Points on a hilly landscape, in no order, each with its height.
From any point a ball rolls to the lowest of the 3 points nearest to it. It stops when none of these is lower. Distance is the straight distance between rows; heights are no part of it.
Z615: [  1   5  -4  -2   4   2  24  -7 -15  18   4   2 -38  29   8 -36 -17 -20
  -3  -5 -40  14  -9  10  20   8 -24  -9   5   0  22   6  13  23  11  20
  25 -10   8 -22  -1]  h=2.13
Z635: [ -2 -16  -5  -2   5 -11 -31  52   5   7 -25 -29  21  -1  13 -12  14  28
  12  15 -18  -5 -21 -40 -23  11  31  11   6 -29  19   2  -9 -12 -13 -21
  -8  20  16  -6  -4]  h=3.74
Z941: [-36 -22   8  11  37 -12 -28   6 -35   5  18 -18 -11  41  20 -36 -19 -29
 -21 -18 -19 -42  11 -36 -23  45 -13  17  19  76  -2  -8  20 -27  27  35
  15   4 -20  11  13]  h=2.68
Z889: [ 17   8 -33  12  11   0 -17  22  19 -18  -6  19  15  -4  -7  29  13  12
   0  17   0 -11 -22  17  15   8  -4  -1   3 -51  21  36  -2 -10 -13   3
  -2  22   2 -13  -2]  h=3.86
Z647: [  8  -1 -13  -4  10  -2  -5  12  -8  15   1  -9 -24  43   1 -37  -7  -6
 -14 -13 -37 -21 -17   5   5  -1  -5 -23  10 -29  23  26  10  18 -15  14
  41   9  20 -23   3]  h=1.84
Z939: [ -5 -10  13 -14 -21   4  -1   9  31 -16 -42  -8  35 -63 -14  22  10  12
   6  32  15  20   9 -25 -18 -13  37   6  21  -8 -18   0 -19 -17 -23 -53
 -33   9   1  20   4]  h=3.98
Z266: [-13  -3 -13   3  21   1  -2   9 -19  11   6  -8 -20  38   4 -30  -6 -22
 -22 -22 -27 -18 -18   6  -2   8  -5   5  13  -4   7  19  14   0  -3  22
  23   0  15 -15   3]  h=2.27
Z349: [ -7   5 -44  32  24  10 -12  32   7  -2  16   9 -19  25  -6   7   7 -19
 -11  -4  -1 -23   1  23  18   7  -6  -2  12   1  -3  23   8   3   2  24
  -3   3   6 -24 -10]  h=4.13
Z572: [ -7  25  -6   5   7   2  38 -13  -2  -5  13  38 -28  -6 -16  20  -8 -18
  14 -12  13  46  15  25  30   9 -13   4 -16  24   0   7   3  18  25  12
 -14 -13 -11  -1  -3]  h=3.34
Z410: [ -4 -21 -16  14  17   1  -5  22   7  -2  -1   1   2  -8  -6  21  13  -4
  -6 -11   7 -26  -5   4  14  -3  10  10   7  -1  -5   9 -10 -10   6  -4
  -2   3  10  -5  -7]  h=3.04
Z72: [  7  35 -16  -1 -18  12  21 -32  14 -21  -1  26 -37  -3 -12  19   4   2
   3  14  24  29  23  35  29 -11 -23 -17 -26 -26   5  24  -2  25  -9   7
 -11  -9 -11   2 -10]  h=4.22
Z679: [ 14   2   3 -13 -12   0  -3   3 -11  25  -7 -10 -13  36  17 -30 -11  -3
 -15   7 -36 -22 -28  -3   4  -5  -5 -20  -1 -41  15   9   7  27 -21  18
  39   3  20 -12   2]  h=1.43
Z49: [-26  25 -37  42  30   8  32   7  15   9  -6  40 -20  38  -1 -12 -29 -23
  10   8 -28  55  38  20  47  23 -23   3  -1  36   4  16   7  31  26  22
   2 -11 -12 -20  -5]  h=1.28
Z509: [ -1 -15  -1   0   7 -16 -19  32   1  10 -15  -2  17  -2   7  10  14  11
   7   5   5 -12 -16 -16  -4  -4   8   2  -2 -25  24  10  -5 -16 -13  -1
   7  22   6  -6   7]  h=2.88
Z706: [  3   8  39 -26 -36  16  13 -62 -22  -1   8 -30  22 -24   0 -12 -24   2
  18  -3  12  25  20 -18 -24 -12   6   2   6  11 -47 -38  21  -1 -12 -23
 -16  -4  -4  18   4]  h=4.28
Z675: [ 21  17  14 -28 -37   2  17 -42  -4  18   5   1 -24  17  23 -20 -20  -2
  -3   7 -14  13  -1  15 -10 -13 -21 -30 -14 -38  13 -10  19  52 -14  -3
  33 -20  -7   0   4]  h=2.04
Z208: [-10 -10  -7  15  21  -2 -24  16 -24  21  24 -28  -6  22  13 -28   1 -13
 -14 -21 -21 -40 -12 -21 -16  12   3  25  20  20  -2  -7  15 -23  -5  22
  21  -8   6 -15   2]  h=2.58
Z905: [-21  -4   8  13  38   3  -9   5 -25  18  22 -13  -7  36  -4 -10  -8 -28
 -20 -19 -13 -19  11 -11   1  36   1  12  15  65  -4  -3   1 -10  33  26
   6   0  -7  -6   8]  h=2.65
Z177: [  6 -13 -30   6  18  -4 -20  36   9  -2  -3   7   9  -1 -12  14  18   9
   2  -1   8 -23 -16   2   8 -10  -5 -10  -8 -32   8  29  -7 -19 -10   3
  -1  14   8 -12 -14]  h=3.33
Z777: [ -4 -18  15  -6   0 -10  -7  -6 -28  15  -5 -34   5  22  29 -41  -8  -9
   2 -13 -20 -20 -23 -15 -20   9   6  17  11   7 -10 -16   8 -14   6  10
  24  -6  19 -10  28]  h=1.86
Z299: [-21   0   6  22  18   1  -7   2 -16  14  21  -5 -21  48  16 -50 -21 -38
 -15 -24 -32 -16  -2  -8 -12  25 -16  12  27  43  -2   6   7 -16  21  31
   6  -4  -2 -21   7]  h=2.82
Z219: [ 12  28 -20  10  -1  10  19   2  10  10   4  22 -42   6 -13   0  -2  -8
  -4   9  -1  18  15  29  28   2 -19 -14 -15  -1   1  19  -3  28  -2  13
  15 -10  -6  -9 -10]  h=3.22
Z176: [-10 -12  -1  18  19   2  -4   4  19 -20   2  19   0 -24 -21  23  15  -5
   1  -7  22 -13   5   9  22  -5  10   7   4  11 -11  -1   0 -15  10  -3
 -20  10  -2   4   0]  h=4.34
Z308: [ 31  18  -8  -4 -18 -12  -4  -2  40 -43 -25  29  22 -27 -18  30  22  15
  12  13  30  13   3   7  -2 -10 -10 -16 -29 -41  13  13 -14  -6 -20 -16
  -9  12  -9  15 -12]  h=5.09
Z699: [  1 -23  13   0  10   1  -5   6  15  -8 -11  -1  23 -40 -24  22  12   9
   5   0  24  17   8  -8   1  -6  22  19   3  22 -14 -17 -14 -20  -1 -28
 -23  -3   0  12  -2]  h=3.99
Z790: [  3 -16 -24   6   8  -1 -27  46  -1   9  -4 -20  12  22   5  -5  12   5
 -14  -5 -21 -35 -25  -8  -9  -1   7  -9  -5 -23  29  30   0  -9 -19  19
  14  13  11 -26   5]  h=4.03
Z510: [ -5 -15  26  -7  16 -22   5  -5 -25  11  25 -30  -3  39  33 -49 -10 -25
  -7 -18 -29 -38   6 -34 -23  42  -4  20  16  54 -21 -15  14 -23  21  22
  20   3   4  -7  21]  h=2.39
Z766: [ 17  -9  14 -28  -8 -10  -2 -13 -28  17   6 -20  -8  26  28 -37 -15 -10
  -1  -4 -20 -16 -29  -5  -8   9 -13   3  -1 -16  -3 -23   4  -3 -12  10
  32 -10  26  -7  22]  h=1.42
Z285: [-21  18 -25  20  27  18  29   5   4   8   7  29 -32  15  -7   3  -8 -30
   1  -7 -15  30  20  34  35  16  -5  10   5  38  -7  21   3  24  34  21
   2  -4   3 -11 -14]  h=1.87
Z97: [-44   6  22  15  20  12  18  -8 -18  10  25  20 -10  17   9  17 -22 -17
  -3 -12 -11  31  31 -11  33  37 -18  -7  10  89   5 -11 -29  11  52  29
 -23  -9 -46   9   3]  h=3.71
Z931: [  0  -3 -32  43  27   6 -19  32  28 -42  21  27 -10 -10 -10  28   8 -21
  -8   8  36 -24   0  30  32  -1 -12   7  21  23  -7  21   2 -23  17   3
 -29   6   2  -3  -7]  h=6.47
Z430: [ 18   5   1 -34 -26  -5  -6  -2  -7  15 -16  -6  21   4   5 -11  -2  20
  -1  11  -7 -19 -18 -13 -13  -7  -6 -13 -23 -55   9  -5   1  10 -27 -12
  26  10   6  -2  -4]  h=2.44
Z976: [-18 -38  -3   6  14  -5 -50  58   3  11  13 -19  21   4  -4 -11  14  16
  -1   7  -3 -31   0 -44 -12   5  40  36  28  17   3  16  11 -31  -6  -6
 -26  -6  -1   5   7]  h=3.93
Z994: [ 14   8   5 -21 -15  -1  13 -18 -12  22   2  -7 -24  26  14 -28 -13 -11
  -3  -5 -28   4  -8  13   0  -5  -7 -18  -6 -19  14 -19  13  35  -8  11
  25 -13   0 -14   6]  h=1.85
Z702: [-22  -8 -24  24  33  11  -6  26  -6   8  20   0 -18  20 -15 -19   4 -20
 -27 -20 -17 -12   3   4   7  21  -7  10  14  22   6  11   8   0  15  33
   6   5   0 -14 -11]  h=3.57
Z710: [ 11   5  28 -33 -39  -6  16 -36 -13   6   3 -19   7   3  33 -17 -18  10
   6   7  -4  -1 -13  -7 -20 -15  -1 -18  -5 -32  -8 -39  14  17 -22  -9
  34  -1  11   3  25]  h=0.83
Z441: [  7  18   9 -19 -36  -1   4 -29  16 -26 -10   4   8 -47 -22  16  -3  16
  13  -7  43  36  27  11  -7 -36   0 -18 -17 -24 -16   3 -10  -3 -23 -38
 -30  -5 -15  37  -4]  h=2.06
Z523: [-10 -35   6  -4   6  -4 -17  13   2  -1   6 -10  20 -22 -20  11   3   5
  -7   4   5 -15   1 -20   4   1  18  30  21  38 -11 -14  -7 -18  12 -16
 -14 -14  -1  15   5]  h=4.35
Z805: [ -3 -15  20 -15  -6   3 -10  16   5  -2 -28 -16  21 -26  -7  15  12  17
   5   5  11  -5  -9 -23  -6  -5  28  20  11   2 -12 -10 -20 -19  -8 -35
 -15  -2  15  12  -5]  h=3.51
Z751: [ 19  11  13 -30 -33  -6   7 -27   3  -9 -19  -6  18 -14  10   9   4  36
   8  13  11   2 -10   5 -21 -23  -5 -20 -31 -56  16  -4   4  29 -27 -24
  26  11  -6  14  -7]  h=2.57
Z747: [  5  -4  20 -23 -26 -11  -6  -7 -22  23 -12 -37  18   5  36 -26 -18   8
  16   9  -5 -23 -15 -20 -30   5  22   5  -1 -16 -18 -38   6  -3 -21  -6
  28   3  24  -9  17]  h=1.66
Z648: [-17   3  45   0  -1  -2  13 -39 -20   7  20   1  -4   9  -1   8 -14  -5
   7 -13   0  23  21 -12   2  11 -12   3  -3  60 -27 -24  -5   4  33  17
 -17   0 -22   7  11]  h=2.46
Z698: [ 12 -22   9 -22  -5  -5  -5  -5 -15  14 -16 -22  20   3  16 -11   0   1
  -8  -5 -22 -14 -20 -12 -13  -6   9   5  -4 -21  -1 -19   5  -8 -12 -10
   9   3  13 -12   7]  h=1.92
Z913: [  7  -7   5  -6   4 -10 -20  33  16   0 -21   7  29 -25  -5  16  12  23
  13   8   3  -7 -17 -16  -8  -2  26   7   4 -37  14   8 -10 -19 -12 -10
  -9  13   8  12   2]  h=3.15
Z856: [ 12 -23   5 -27 -12 -24 -15  28  -7  11 -39 -29  52  -8  26  -3   1  37
  14  19 -28   3 -28 -39 -32   2  41  11   1 -34  12   4 -12 -10 -13 -23
  18  22  10  -3   6]  h=3.62
Z93: [ 11  -1  -5   5  12   0   9 -15 -16  17   9  -3 -10   9   7 -12   5 -16
  -7 -16 -20  -8 -20   8  -1   5  -6  10  -1  -6 -10   2   3   6  -7   7
  16 -12  13 -12  -3]  h=2.67
Z731: [-20  19 -28  34  29   7  11  11  -1  20   0  24 -25  28  -5 -22  -8 -20
  -7 -10 -27  13   7  21  24   2  -2  -5   4   5   8  20  19   9  10  25
  24  -6   8 -28  -4]  h=1.82
Z183: [-14 -15 -38  31  19  -6 -34  53   0  -5   4  -4  10  18  -1   3  21   3
  -2  -7  -1 -25 -20  -1  -4  -1  10  -3  10 -25  20  43  16 -15 -17  16
   3   1   2 -25  -8]  h=3.77
Z538: [ -7   0  21 -17 -24   3  11 -40   0 -19  -6 -10   7 -35 -16   6  -6   7
  12 -12  26  30  18  14  -9 -26   0  -6  -8   4 -21 -22  -2   4 -16 -31
 -25  -8  -7  13  -4]  h=4.29
Z243: [  6  -2  11 -15 -23   5   2  -1  30 -25 -38   5  26 -56 -12  23  20  17
  17  17  30  21  13   2 -17 -21  18   0 -10 -21 -10  -7 -22  -8 -28 -48
 -27   1  -7  30  -3]  h=4.95
Z598: [ -6   6   7  10  13  15  22 -38  16  -6  19  23 -26 -14 -19  12   7  -4
  -1 -19  25  29  16  19  21  -1 -16   9 -18  54 -18   2  -5  -2  33   6
 -35  -6 -20  12  -6]  h=4.31
Z954: [  6  -8  25 -22 -26  -7   3  31  29   1 -49 -14  35 -39  -3  17   8  17
  18  21  -7  18 -21 -42 -36   4  43  13  14 -20 -15  -5 -17 -14 -17 -41
 -25  26 -12  23   2]  h=4.59
Z772: [-16  -3 -33  30  19   5 -18  24 -16  10   6 -10 -19  48   0 -35  -2 -14
 -20 -22 -47 -30 -17   0   2  -1 -12 -29  23  -2  20  38  17   5 -21  24
  19  -5  19 -30   5]  h=2.29
Z326: [ 16  -5  33 -28 -22  -1  23 -25 -28   1   8 -31  10  -8  28 -22 -20  -4
  20   6 -22  -9  -7 -11 -24   4  -1  12  -4  -8 -31 -50  16   3  -8  -7
  22  -4  15  -4  17]  h=1.59
Z640: [-15 -20 -10  -6  10 -11 -21  30 -17  21   4 -30  -3  23  18 -33  -7  -7
  -6  -6 -24 -29 -20 -23  -9   7   6  15  12  -6   3   7   3 -21  -8  16
  31  -3   9 -21  13]  h=2.25
Z459: [ 21  14  -9  -9  -9 -11  -3  -4  14  -5 -17   9   5 -11 -13  26  18  21
  -1  14  12   4  -1   7  -1  -8  -1 -10 -28 -46  17  18 -11   2 -27 -17
  16   9   0  -2  -9]  h=5.70
Z295: [-14 -14 -21  32  32   0 -11  19  -3  -4  27  16  -5   9 -21  14   9 -21
 -13  -9  -3 -28  20  13  14   8  -3  16  11  38  10   4  -4 -10  30  25
  -8  -2   1  -7 -13]  h=3.32
Z926: [ 24  27 -20  18 -12  -7  -3   8  22 -27 -11  35 -16  -8 -14  39  20  12
   4   8  17   2  10  32  12  -7 -18  -7 -18 -39   4  22 -16   3 -19  -5
   0   1   3   7  -5]  h=5.76
Z397: [-18 -24 -14  15  19 -10 -42  68  -2  11   3 -17  29  16  13 -18  20  21
   2  -5  -8 -27 -18 -27 -18  -5  29  11  13  -9  21  27  10 -22  -4   7
 -14  12   5 -17  -2]  h=4.00
Z609: [-19  16  30 -13 -12  18  17 -60  -4   2  18  -4   7 -30 -12  14  -8   1
   6  -8  16  39  24   1  -9 -11  -4  -5  -3  49 -35 -38  -3  -4  21 -20
 -48 -10 -20  24   4]  h=6.71
Z839: [ 12  23 -31  30  27  11  32   2  23 -27   1  49 -33  -3 -22  26   0 -14
   6  -1  22  10  19  46  44   5 -16   9   3  11  -6  16   3  14  16  11
 -11 -10  -6 -12 -10]  h=7.66
Z554: [-26   0 -21  26  29   5  10   9  -5  24   6  22 -43  57  -1 -42 -16 -32
   1 -11 -38  25   7   7  24  19 -23  -3  19  25  10  11  21  19  19  37
  12  -6  -1 -25  -5]  h=1.21
Z37: [  9   9   9 -25 -12   0  30 -27 -17  13   4  -8 -16  21  20 -15  -1  -3
   7  -5 -13  20   3   6  -5 -10 -10  -4 -23  -3  -1 -27   6  24  15   2
   4 -13  -3  -4  11]  h=2.11
Z79: [  1  27  12 -37 -50  -3   7 -54 -18   5  13 -15  -6  -8  20  -1 -29  15
  26  -3   6  43  13  20 -21 -25 -18 -31 -19 -17 -18 -32  21  27  -9  -1
 -17 -11 -18   5   8]  h=6.45
Z292: [ 13   9   1  -5  -9   0  14 -23  10 -10  -9   1  -4 -31 -15  11   7   7
   3  -7  23  11  -5  23   7 -20 -16 -10 -15 -21  -3 -11 -11   8   2  -5
   3 -13   7   7 -11]  h=5.58
Z433: [ 12  15  12  -5 -25  -1   4 -23   9 -37 -22  17  22 -42 -10  19   5  24
  11   9  30  12  10   9 -11 -23  -3 -16 -25 -37  -3  -4 -13   1 -27 -24
 -14   0   0  17 -11]  h=4.26
Z65: [  5  38  -1 -19 -51  10  19 -47 -12 -12   3  20 -12 -11  -6  10  -9  23
   6   0  25  36  21  31 -10 -28 -12 -24 -27 -38  10 -12   2  29 -30 -14
 -10  -9 -19  26 -14]  h=6.68
Z773: [-10  -5  -3  13  13  13  -2 -15  30 -31  15  25  -1 -36 -28  37  19 -15
 -14   8  43   7  22  14  28   7  -1  -3   7  44 -11  -7 -22 -14  21  -5
 -22  -6  -9  11   3]  h=4.89
Z147: [-16  12  18 -20 -14   3  27 -48   0  -1  17   1 -21 -11  -1   3  -9  -2
  13 -24  27  58  12  16  -1 -17 -14  -8 -16  24 -15 -27   1  15   2   4
 -32 -14 -20  10  -1]  h=6.70
Z646: [ 10  -3  23 -28 -34  -6   0 -21 -14  -2 -17 -29  32 -24  22   0  -6  26
  18   1  -5  12 -16 -13 -18 -17   8   1 -12 -22 -17 -32   4   9 -21 -35
   1   3  12  14  12]  h=4.02
Z152: [ -9  -3  12   0 -12  16 -14 -15  35 -31 -14  -6  23 -69 -24  18  10   2
   6  19  39  30  29  -9  -8 -19  15   6  16  22 -39  -4 -17 -18  -7 -41
 -36  -6 -15  33  14]  h=2.05
Z548: [-18 -28 -24  34  37   6 -38  51  16  -6  18   4  -5   2  -2  10  24  -9
 -19   5  21 -45   5 -10  14   6  18  14  35  31   4  24   7 -34  10   7
 -23  -4   1   3  -8]  h=4.21
Z263: [-22  -9 -49  49  22   6 -42  64   4  -2  -8   4   6  30  -8   5  23   9
  -7  -1 -11 -42 -27   8 -15   0   4 -12  17 -15  33  47  20 -26 -19  32
  -5  15   6 -21  -7]  h=4.01
Z982: [ -9  30 -27  14   8   7  50 -12  -3  15 -10  37 -39  28   6 -15 -27 -12
  10  16 -23  58  24  19  39  14 -21  -9 -11  12  15   9  11  38  20  26
  11 -23 -16 -21  -7]  h=1.98
Z322: [-18  24  26   1  -1   5  39 -31 -18   9  12  19 -26  15   4   6  -1 -21
   5 -18   2  35  18  14  13   3 -22   0 -10  45  -8  -7   1  16  34  10
 -21 -17 -21  -7   0]  h=2.59
Z754: [  4 -11  29 -18 -36   5  -5 -33 -14   3  -6 -27  16 -26   0   2  -4  14
  10  -6  14  13  -4  -1 -17 -32  -2   1  -3 -14 -18 -27  -4  -9 -19 -27
 -19   2  -4  17   0]  h=3.37
Z487: [ 15  36  -3 -26 -49  -5  26 -36  -7   9   3   3 -32   0   8   5 -23  14
   2   1  11  42  24  27   6 -28 -12 -35 -30 -32  13  -2  16  45 -14  -1
  -6 -23 -28  14 -15]  h=6.97
Z951: [  9 -12  33 -27 -28 -11  12  18  -5   2 -39 -41  40 -19  33  -3  -5  23
  18  27 -26  -3 -13 -37 -34   9  40  23  22 -21 -33 -25  10   1 -18 -30
   1   4  18   7  13]  h=3.94
Z617: [ 11 -11  -4 -11  -7  -9 -23  11  -6  17 -12 -15  27   4   9  -1  18  23
   5   5 -12 -17 -36 -17 -17  -6   8   6 -16 -42  29  10  -8  13 -20   0
  31  17  12 -11  -2]  h=2.64
Z745: [ 20  12 -11 -14 -10 -14  -1   9  10 -22 -19   4  23 -30 -14  21  17  27
   5  17  15  -1  10  -6  -8 -15  -2  -9 -15 -43  12  -8  -9 -10 -22 -25
 -10  25   5  10  -1]  h=5.47
Z94: [-20 -12  -8  31  35  12   9   9  11  -7  27  30 -13   9 -17  18  -2 -32
  -6  -8  12   4  17  21  21  24  -8   3  14  51   5  16  -9 -12  50  24
 -13  -1  -9   6  -6]  h=1.95
Z618: [ 20  11 -27  10  -1  -3   3   3  32 -32  -2  33 -18 -25 -23  34   9   0
  -4   5  31   0   4  28  29  -6 -16   0  -7  -3  -5   9 -14 -13   8  -1
 -12   1  12   5 -17]  h=5.59
Z178: [ 30  -4 -22 -15 -10 -23 -10  10  32  11 -28  -5  46   0   3  13  12  43
   8  41 -12   1  -8 -17 -36  -3  24 -10 -17 -59  58  16  -3  -1 -17  -5
  20  40   2  -6   0]  h=2.95
Z451: [-22 -19  18  10  28   6   3 -22  -2  -3  29  20  -9  -3 -23  26   3 -19
 -19   0  28   8  26   4  16  13 -10  13  18  61  -5 -10 -15  -7  42   7
 -19 -11 -15  19   9]  h=2.81
Z968: [ 12  12  -7   7 -17 -13  -1  -6  32 -35 -15  19   7 -53 -27  31   6  23
  16  13  37  17   4  10   2 -16   3 -12  -6 -24 -10   3 -23 -17 -17 -30
 -26   9  -1  30 -13]  h=5.27
Z684: [-21   8  -6  19  21  12  16   5   2  17  24  19 -26  24  -7  -6  -5 -33
 -10 -18 -12  16  17   9  30  28 -13   7   9  57   2   2  -4   7  43  21
  -2 -11 -24  -5  -7]  h=0.10
Z527: [ -6 -40   3  11  23   1 -19  16  25 -19   2  14  14 -39 -16  31  17  -1
  -8  13  24  -5  11   2  13  -4  17  12  30  33  -8   3 -18 -29  18 -24
 -26  -3  10  27   5]  h=4.69
Z877: [-14   3 -10   6  15   3   1  10 -18  18  14 -11 -23  57   1 -63 -22 -31
 -14 -23 -52 -21 -17   3  -5   7  -8  -3  28   9  11   7  22   4 -17  29
  13  -7  12 -29  10]  h=2.73
Z971: [  6  -3  11  -3  -2  14  17 -22  18 -22   9  15  -7 -38 -20  15   4  -3
  -6   4  32   6  12   2   2 -10  -9   5  -3  19  -8 -11  -5  -6   6 -15
 -35  -3   1  22   6]  h=5.78
Z953: [ -3   0  43  -6   5  12  16 -35 -15   9  18 -15   3   1   5  -8 -13  -1
  10  -3  -3   0  -3 -19 -17  17  -2  12   3  38 -33 -35   6 -16  20   4
   3 -11  -9   3  12]  h=2.35
Z242: [  6 -13   5  -3   8   9 -17   8 -14   6   3 -15   5  -2  -4   0   4  -3
 -11  -2   6 -12 -15  -6  -1  -2  10   2  -4  -9  -1 -12   2 -16  -1   0
  -2 -15   4 -10   0]  h=2.31
Z774: [-14  11  -3  18  24   9  16  11  -8  23  10  23 -40  25   2 -18 -27 -31
  -2 -14 -29  25  17  16  22  11 -14   0   3  34   7  -1   4  20  24  25
   4 -20 -10 -20 -11]  h=0.81
Z712: [ -7 -26  19  -2   6  -6 -20  51  -1  16 -23 -28  33 -13  16 -14  -1  18
   4   7 -21 -21 -12 -38 -17   6  45  40  32   2  -7  -1 -10 -20   0 -27
  -7   0   8   3   0]  h=3.85
Z857: [-14   1  -3  15  20  12   8   4  -7   2  18   6 -20   1 -13   7   9 -14
 -13 -21   1  -4   7  13  17   4 -13   5  -6  21  -9  -5   3   9  23  22
   2 -22   6 -11  -7]  h=3.65
Z197: [ 31  11  20 -30 -44 -10   9 -35  -8  11   7 -21   5  10  34 -32 -26  16
   1  14 -15 -20 -24  -9 -15  -1  -4 -35  -7 -47   5 -17  13  34 -23   0
  55   3  14 -10  20]  h=0.26
Z669: [ 13  27  -4 -11 -18   3  34 -23 -11  16   4  14 -38  13   4 -10 -17 -19
   1   1  -6  33  16  14  16  -4 -23 -11 -18 -10  10  -1  21  35   8   8
   9 -21 -14  -6  -4]  h=2.45
Z379: [-10 -19   7   5  12  -9 -33  63   8   3 -21 -19  38 -14  10  -4  23  29
  10  15 -10 -17 -21 -34 -15   9  53  20  20  -7   5  11 -17 -34  -6 -21
 -10  13   3  -1 -10]  h=3.80
Z881: [ -5 -17  25  -9  -5   3  -4 -26 -12   9  -2 -25  24 -22   4  -3  -6   9
   5  -5   5   1  -4  -6  -2  -3  -4  20  -4   8 -28 -32   0  -7   2 -14
  -7  -7   8  19   2]  h=2.61
Z636: [  9   0 -36  12   7   1 -11  18   2   5  -5  16 -16  14  -6   9   4  -6
 -19  -3 -11 -14 -12  21  14   2  -8 -14  -5 -37  14  33  -4  16 -17  16
  22   5  16 -17  -4]  h=4.68
Z405: [-16 -25  16   8  23 -10 -14  12 -26   6  20 -31  -2  22  13 -31  -6 -19
 -13 -16 -14 -34   9 -29 -13  33   3  23  21  50  -9  -7   9 -29  26  14
   9  -1   3   1   7]  h=2.55
Z50: [ -7  -2   5  19  21  14   9  -2   9  -7  16  20 -10 -14 -19  10  11  -9
  -9  -3   8  -1  17  13  16  11  -8   5   8  37   0   1 -11 -10  24  11
 -15 -12  -6   2  -5]  h=3.48
Z802: [ 38  12   5 -23 -28 -11  -9  -3   9   2 -26  -6  33   2   8  14   0  35
   8  34  10  -1   0 -19 -19 -10   5 -33 -25 -70  37   6  -4  19 -23 -14
  39  22  -2   5  -3]  h=2.83
Z728: [ 18  -5  10 -20 -10  -9  -9   6   1   3 -32 -18  30 -16  14   1  18  37
  11  14  -6   1 -19 -28 -18 -12  18   4  -1 -29   1  -2 -13   0 -16 -27
   3   5   6   7  -3]  h=3.44
Z583: [  5  25 -46  48  23  14   0  13  28 -26   9  42 -24   5 -13  30  -1 -17
   2   0  20 -23  -1  32  39   9  -5   4  21   3 -16  33  -2   2  13   8
 -10   5  10 -19 -17]  h=7.04
Z799: [ 18   1 -26  11   6   5   0   4  15  -6   4  12 -10  -3 -14  23  17   8
   0  -3  15 -10 -10  18  25  -3   2   4 -15 -24   7  17  -5  -5 -14   3
  -1   6  13   4 -17]  h=4.27
Z817: [ 33  35 -19   5 -18   5   7 -11  21 -47 -12  37  -5 -23 -13  32  16  12
   7  13  32  -2  16  32  16 -10 -14 -10 -21 -39  -5  21 -17   3 -26 -22
 -18   5  -3  19 -20]  h=5.46
Z20: [ 36  19 -13 -16 -32 -11   8   4  31 -25 -36  11  36 -25  -7  31  13  25
  10  37  25   9   0   4 -14 -10  13 -19 -32 -55  23  12 -23   5 -25 -25
  -3  29  -9  12  -7]  h=5.37
Z216: [ -7  19  41 -23 -33   0  17 -62  -7   8  19 -17   0 -18  -3   4 -14   2
  18 -13  17  47  23  15 -12 -17 -25 -11 -19  24 -27 -29  12  10  11 -12
 -27  -7 -17  20  13]  h=6.61
Z569: [ 36  34 -11  -6 -41 -14   5 -22  20 -51 -16  19  13 -28 -15  28   9  26
  16  20  42  20  16  20 -17 -10  -9 -27 -35 -51  21  11 -20   5 -37 -18
  -6  21 -20  27 -12]  h=5.45
Z832: [-15 -11   5   1  15  -3   0   5 -10  13  17  -8  -7  10  -3  -6   5 -20
 -15 -16   3 -16  -1   3  12   4   0  17   7  24   1  -2   3  -9  22  20
   4 -10   3  -5 -13]  h=3.26
Z81: [ 23  -4  12 -30 -21  -2   3 -12 -22  16   3 -22  -7  27  34 -43 -19   3
   0   3 -32 -21 -34 -18 -13  -9  -3 -20  -8 -39   9 -18  11  16 -14  14
  50  15  23  -7  20]  h=0.85
Z763: [-18 -16 -22  31  28   5  -7  10  35 -40  33  39 -10 -14 -31  41   3 -27
 -18   4  39 -15  21  24  30  12  -2   3  27  59  -6   8 -16  -8  44   3
 -28   9   0   8   0]  h=5.80
Z204: [ 21  17  23 -29 -34  -4  14 -35  -9  -1  -1 -14  -1 -11   7  -2 -12   6
   1  -6  11  20   9  11 -11 -32  -8 -17 -23 -26  -5 -15   5  25  -7 -16
   7  -7  -7  17  -8]  h=6.24
Z764: [-24 -19  24   5  25  14  12 -28 -17   6  19   3  -3   2  -4  14  -2 -17
 -15 -12   7  -1  16 -11  10  14  -2  16  15  65  -1 -19 -12  -4  39  15
  -8  -4 -17  13   6]  h=2.54
Z692: [-28  12  -1  23  22  14  30 -15  15  -2  20  35 -15   9 -20  25  -2 -19
   2   0   7  19  23   8  28  25 -19   7  11  72 -12   5 -22   4  55  16
 -27   0 -17   5 -14]  h=3.24
Z301: [ 23  -9  13 -30 -19 -25  -9   6 -13  10 -17 -33  27  18  38 -26 -14  20
  14  19 -22 -20 -34 -22 -23  -6   6 -15 -12 -42  16  -6   0  10 -23  -7
  39  17  13  -3  18]  h=1.49
Z651: [ -4   0  12  -6  17   6   8 -15 -13  10   4  -1 -16  10  -7   0   1 -22
 -15 -13  -6   2   2   9   6   6 -17  14  -7  14  -9 -15  10   2  19   9
   3 -13  -3  -1  -1]  h=3.01
Z286: [-18 -17 -40  39  30  -1 -48  64  -1   5  -2 -15  11  19   6   1  20   2
  -6  -6 -14 -30 -32 -17 -29  -8  15 -16   7 -11  34  52   6 -19 -27  12
  -6  15  -5 -28   1]  h=3.97
Z991: [-28 -40   4  17  30   7 -34  44  -7  15  10 -21  20  20   4 -13  11   0
  -8  -9   0 -51  -1 -30 -15   1  24  30  19  27   0   4   9 -30   4  10
  -6  -8   1   8  11]  h=4.04
Z64: [ 29  18  10 -23 -29   2   6 -16 -17  18  -4   1  -9   9  11   0  -2  14
 -15  10   2  -4 -15   3  -1 -21 -13 -20 -24 -42  19  -1   7  27 -20  -9
  30   9   2  -5 -11]  h=2.24
Z156: [  0 -10  35 -12  -3  -7   9  -8 -32   1   9 -22   8  18  30 -38  -4 -10
   6  -5 -19 -16  -7 -28 -25  29  12  11  12  41 -33 -35  19 -17   9  15
  26   8  12  -1  27]  h=2.14

Call two points neighbours if one is among the 3 nearest of the other. Go from one point of each pair to the other, from neighbour to neighbour, staying as low as possible. Name the highest point that can't be avoided.
Z183, Z197 => Z397
Z197, Z441 => Z538
Z994, Z684 => Z615

For each start below, name the point where the ball stops.
Z299 => Z197
Z881 => Z197
Z905 => Z197
Z322 => Z197
